Each row is a point on a tangle of strands that fork, close into loops and nearly touch. The rows are in no order.
Points whose rows are less than 45.9 apart are linked; no others are.
j207: -9 2 -22 -19 3 7 2 5 -15 4 17 -17 -12 -3 3 1 3 8 -6 -1 17 9 1 3 -6 -4 4
 11 10
j248: 12 -8 13 -5 9 8 5 0 0 -21 7 -16 9 -6 17 -7 10 4 12 -9 3 10 -6 2 -4 -2 5
 -23 5
j797: 0 -3 -23 -14 -8 -1 -17 -4 16 13 3 2 -8 -4 -8 6 0 -7 2 18 9 -11 -1 -14 -7
 12 6 -21 -9
j544: -11 -10 21 -4 -13 8 4 -9 13 -14 1 12 2 7 -4 -6 1 12 14 6 -12 -2 0 10 10
 -6 -6 -1 0
j827: 3 0 10 0 -2 15 17 9 7 -11 1 13 -3 -6 5 12 14 -8 -2 2 2 5 3 8 -1 -9 -4 19
 0
j71: 1 2 12 8 10 23 10 8 -5 -1 -12 5 5 0 9 0 -6 -13 16 15 -4 -4 1 -17 0 -3 14
 2 3
j84: 7 10 8 1 7 10 2 2 5 7 -25 1 1 -2 -7 -8 0 -17 -1 23 20 4 -19 -10 2 8 7 -3
 -11
j401: 6 11 -2 -3 16 26 13 15 -10 5 -8 6 0 -12 12 4 0 -14 6 7 0 1 -1 -21 -1 2
 15 12 -7
j43: 9 5 -19 13 5 -6 -6 14 -1 11 6 -4 -1 2 0 1 -6 -8 1 13 11 -9 10 -21 -20 4
 15 -26 -13
j322: 4 15 -19 -4 11 20 7 20 -9 14 -1 3 -5 -13 6 7 -1 -7 3 11 6 -1 5 -25 -11 1
 17 7 -7
j352: 3 -4 -9 -10 1 -6 3 1 -16 -10 16 -6 0 -5 8 22 11 -2 -13 -27 -5 -1 9 12 0
 -4 -11 24 11
j336: -11 -17 -1 3 -13 -17 -17 -16 2 10 0 -3 0 19 -15 -7 -20 -4 0 20 9 -19 0
 -4 8 10 1 -20 -7
j58: 3 3 8 19 -8 8 14 7 -15 -13 15 -4 1 11 1 -13 -2 19 12 -12 -12 2 24 16 11
 -18 -6 16 -2
j38: 1 12 19 1 -2 -3 4 -6 19 1 -22 14 -2 -1 -9 -2 15 -16 -14 7 11 12 -24 16 5
 4 -11 10 -1
j497: -3 0 6 -6 -3 2 -3 -12 1 -1 5 -1 9 0 -4 -15 -16 6 7 5 -8 -6 2 -13 6 7 4
 -20 -13
j705: 9 -5 -7 3 3 0 6 9 -2 -10 14 3 2 -5 14 28 14 -15 -10 -20 -11 -9 16 2 1 -2
 -6 13 5
j440: 9 14 -12 -25 7 -6 -3 -7 2 16 -14 11 -5 -31 4 9 5 1 -16 -15 -10 12 -14 -4
 1 14 -9 11 2
j668: 4 -6 -28 -28 -8 -10 -17 -17 20 16 -7 4 -17 -16 -9 13 12 -6 -15 3 12 -2
 -11 8 -1 12 -17 2 6
j714: -8 -3 -10 -9 -7 5 5 -4 -10 -9 27 -19 -2 5 -3 -19 3 28 5 -9 2 8 12 13 3
 -7 -4 1 -5
j499: 1 -10 11 12 -5 15 11 8 1 -8 5 -7 -1 6 1 -17 -1 8 20 23 18 1 4 4 -7 -11 7
 -10 -1
j884: -8 -8 8 -13 2 -14 -18 -25 -5 15 -14 -8 8 -2 -5 -13 -20 8 -1 8 2 -6 -22
 -11 9 11 3 -22 10
j767: 3 22 17 22 -3 -15 15 9 8 -5 -10 18 2 -4 -9 -8 2 3 -17 -9 -10 19 -9 17 -2
 -3 -7 19 -14
j480: -16 -8 -4 -19 3 -4 -15 -22 -7 20 -12 -16 -4 -3 -8 -16 -14 20 1 15 13 6
 -23 -1 10 11 1 -11 15
j975: -16 -1 30 -3 -10 3 8 -11 11 -17 -1 14 0 11 -4 3 12 4 9 -6 -17 2 0 21 11
 -12 -12 18 9
j25: 4 -1 26 24 3 -3 8 4 6 -19 -5 4 5 16 8 2 11 -23 -4 -7 -4 1 6 16 3 -12 -11
 3 1
j620: -16 -19 -1 -9 -6 -2 -6 -4 -18 -12 12 -8 1 7 5 15 5 16 16 -19 -14 -9 7 18
 4 -9 -2 22 27
j311: 13 10 -4 32 1 -25 3 18 -6 8 3 -2 3 6 -10 -13 -13 1 -12 7 18 4 4 -4 -23 0
 7 -13 -22
j93: 5 1 26 24 6 2 3 -3 14 -9 -15 8 7 17 2 4 6 -34 -6 9 5 -7 -2 1 1 -6 -3 -14
 -4
j558: 9 -3 20 -9 2 -6 1 -9 12 -21 4 -6 14 -8 8 -9 10 7 2 -17 -7 13 -13 10 -3 1
 -6 -21 2
j531: -10 2 -14 -15 9 -16 -15 -12 -27 1 1 -19 6 4 0 0 -4 0 -6 -22 -4 3 -5 7 7
 5 -3 6 13
j755: 5 -5 19 19 12 -1 7 4 -3 -19 -2 -1 8 13 12 11 13 -24 -3 -21 -10 -4 13 16
 7 -14 -12 17 11
j313: 1 13 3 21 -11 -15 9 14 11 1 0 20 -3 3 -12 0 -9 13 -8 3 -9 4 4 6 -5 -1 0
 15 -13
j764: 3 5 23 17 0 4 10 3 -1 -12 3 8 15 10 4 -5 -8 2 7 -11 -26 -7 15 -7 10 -6 2
 -3 -8
j995: -12 -22 5 5 0 6 -8 3 -16 -11 8 -10 2 11 14 8 -4 13 25 -10 -12 -14 11 12
 2 -16 5 5 35
j57: 8 3 7 -21 6 -5 -1 -17 9 -12 1 -10 13 -14 2 -12 9 9 -3 -22 -10 11 -9 10 8
 6 -13 -9 -3
j947: -5 -5 10 -1 5 25 8 5 -8 0 -4 -5 1 3 4 -10 -8 4 22 24 11 1 -3 -12 0 -5 15
 -3 5
j663: -7 3 -2 -14 2 20 5 -1 -5 7 -8 -1 -4 -6 -1 -11 -6 11 16 23 13 8 -14 -11 2
 1 13 3 4
j956: 7 12 -25 -34 3 -1 -1 -9 -8 22 -4 6 -12 -39 3 13 8 8 -26 -21 -1 11 -7 -6
 -2 6 -17 25 -1
j150: -2 4 5 -23 -2 4 8 -17 12 -10 4 1 8 -12 -4 -7 11 16 -3 -15 -16 9 -1 9 14
 4 -14 8 -8
j278: 0 1 10 -15 -7 5 14 -10 -4 -17 11 -6 6 -1 -4 -12 11 16 -1 -22 -9 11 7 21
 17 -6 -17 22 -7
j796: 13 4 -11 10 -2 -1 3 12 6 -5 18 3 5 0 8 5 1 4 -2 -14 -13 -5 19 -14 -7 1 5
 -15 -13
j837: -6 9 8 -11 3 -9 -12 -13 4 6 -20 17 2 -3 -2 11 -7 -14 -7 -4 -19 -6 -13
 -12 9 12 -1 -1 2
j256: -2 8 12 -8 -1 7 12 0 11 -4 -12 15 -3 -8 1 8 12 -4 -6 1 -3 12 -12 7 3 1
 -9 22 4
j331: 4 -6 -29 -19 -9 -7 -17 -7 22 16 1 -3 -14 -7 -12 3 8 -3 -9 13 18 -2 -8 1
 -6 13 -6 -14 -5
j698: 1 -4 -2 31 -3 1 4 22 2 4 3 12 -6 11 -1 3 -10 2 10 15 1 -10 17 -4 -10 -10
 9 6 3
j565: -9 -4 -6 -25 2 -4 -20 -13 -5 4 -16 8 -1 -7 5 25 1 -17 2 -8 -15 -12 -8
 -13 6 11 4 1 13
j535: -7 -14 2 -8 -8 -17 -21 -25 14 16 -12 -1 1 3 -11 -7 -16 -1 -3 16 6 -14
 -17 -6 8 14 -1 -27 1
j389: 15 -2 0 32 -3 -9 2 20 9 -6 16 6 5 6 8 4 -5 9 4 -8 -14 -9 21 -13 -12 -3 9
 -20 -8
j873: -15 -13 17 -6 -7 -2 2 -5 -1 -15 -1 9 -1 5 3 19 10 3 11 -13 -17 -5 3 17 7
 -10 -6 22 23
j153: -14 -1 -6 -17 3 7 -3 -8 -8 19 -15 -2 -8 -4 -8 -13 -14 21 8 22 12 10 -21
 -10 4 8 12 0 12
j200: 2 21 -17 6 4 -13 1 11 -6 15 0 1 -1 -8 -8 -9 -13 12 -12 -3 -4 13 -4 -8
 -10 8 8 2 -13
j321: 3 1 -27 -2 -2 -8 -20 -1 4 16 3 -3 -7 3 -6 5 -9 -19 -5 12 10 -14 5 -19 -9
 11 9 -27 -11
j503: 1 6 5 0 -7 9 15 -2 -10 -14 19 -10 4 6 -7 -21 3 24 4 -14 -8 9 17 14 13 -9
 -10 12 -16
j826: -18 -4 -14 -12 -9 2 -2 -7 -3 1 28 -21 -6 5 -8 -27 -6 34 5 0 5 8 6 5 1 -5
 4 -17 -8
j384: -12 -3 -16 15 -6 -12 -6 0 -22 5 17 -18 -9 25 -12 -14 -17 6 -6 3 10 -4 13
 11 3 -6 -1 1 -2
j978: -12 -1 -15 0 2 -16 -12 -4 -26 -2 14 -24 0 17 -1 -1 -8 1 -7 -15 0 2 6 13
 4 -4 -2 5 12
j645: -8 -1 -4 -9 -5 -4 -2 -9 6 9 10 -8 4 -5 -8 -27 -16 30 3 8 2 5 -6 -7 0 5 3
 -23 -7
j493: 6 -8 5 38 1 4 6 20 11 -4 7 14 3 9 11 6 -10 2 12 4 -15 -15 23 -11 -8 -14
 7 -6 4
j240: 4 -14 9 -7 5 6 -4 4 -2 -20 12 -14 10 -3 21 4 5 7 15 -14 -8 1 1 -6 -7 -3
 11 -24 16
j365: -20 -9 -14 -25 2 -3 -18 -21 -20 7 -3 -21 -1 5 -5 -7 -5 7 1 -2 7 1 -16 6
 9 6 -1 0 14
j410: -5 -19 -1 -2 2 15 0 6 -7 -10 15 -14 1 3 20 4 1 12 21 -3 -8 -8 9 -5 -4 -9
 11 -11 23
j166: 6 15 -4 3 7 -3 2 5 -7 7 -8 -1 3 -3 -7 -12 -8 -4 -8 10 7 10 -8 -7 -4 8 3
 0 -14
j701: 14 4 -18 7 7 4 4 14 -4 -2 17 -3 2 -7 13 16 7 -12 -8 -17 -7 -5 20 -13 -5
 1 5 -1 -7
j260: 0 -1 -12 -13 -5 -13 -15 -11 15 8 -18 11 -14 -1 -10 21 11 -18 -17 2 10 -2
 -15 12 6 14 -11 12 10
j120: 0 6 6 -5 4 -11 -6 -15 16 9 -26 6 -4 -1 -13 2 6 -13 -15 5 8 9 -22 16 11
 11 -17 10 1
j309: -6 -11 13 -11 10 7 -4 1 1 -7 -7 10 1 -4 20 39 13 -18 4 -14 -11 -10 -3 -4
 2 -2 2 11 26
j446: 18 8 12 22 4 -5 1 11 6 3 -22 -1 1 4 -4 -4 6 -24 -6 19 29 4 -16 -3 -11 5
 7 -13 -11
j874: 6 9 18 28 -4 3 15 8 0 -13 6 9 8 13 -4 -10 -3 5 0 -11 -17 -3 21 5 8 -10
 -3 7 -16
j302: 7 15 -23 5 9 5 -1 25 -3 21 -1 0 -3 -7 2 -2 -6 -8 1 13 16 -2 3 -26 -22 3
 18 -14 -15
j141: 4 17 -4 -15 8 -3 -7 -7 7 14 -19 17 -1 -22 2 7 -2 -6 -10 -8 -19 7 -16 -14
 1 15 -2 2 -5
j647: 12 -2 23 28 6 1 2 6 9 -4 -21 2 2 12 1 5 5 -33 -5 17 21 -2 -10 1 -5 -3 3
 -11 1
j684: 6 1 6 17 -2 19 23 15 4 -10 3 7 -3 0 1 0 12 -3 8 12 7 3 15 11 -2 -15 -5
 22 -8
j201: 4 14 23 19 8 3 8 4 -4 1 -8 16 15 4 2 -2 -13 -11 -3 -6 -27 -8 5 -19 7 2 5
 -2 -13
j259: 11 -1 -33 -39 -4 0 -14 -16 15 29 -10 8 -22 -32 -5 11 15 -6 -14 0 8 0 -7
 -4 -1 12 -19 8 -3
j429: 1 9 -7 28 -8 -11 7 23 -7 4 12 11 -6 6 -5 1 -14 16 0 1 -5 4 13 3 -10 -6 6
 13 -4
j801: 17 3 4 34 3 -16 5 17 3 3 -8 -5 4 7 -7 -12 -3 -6 -6 16 29 2 -2 1 -23 -2 6
 -17 -20
j524: -14 -15 -14 12 -14 -16 -14 -10 -7 9 9 -5 -4 23 -16 -9 -19 0 -5 14 7 -16
 11 2 7 3 0 -7 -11
j919: -9 -11 4 -24 1 4 -11 -12 1 -2 -15 4 -1 -3 7 27 12 -16 2 -5 -5 -9 -14 -2
 5 7 1 6 21
j936: 4 -12 8 16 -5 20 15 13 10 -13 6 0 -3 9 0 -9 11 0 20 23 17 1 13 12 -5 -16
 0 4 -4
j961: 1 -8 -17 -17 -3 5 7 4 -12 -6 26 -18 -8 -8 9 12 15 3 -10 -14 14 3 9 9 -9
 -7 -7 11 9

A fork is a point with three links, a tip a point with one. Leave the first point through the second and follow the links. Name the first fork or tip that comes.
j558; j248 | j544
j384; j524 | j480
j796; j701 | j207
j499; j936 | j668
j620; j995 | j503
j309; j919 | j956
j956; j440 | j309
j321; j43 | j947
j352; j705 | j767
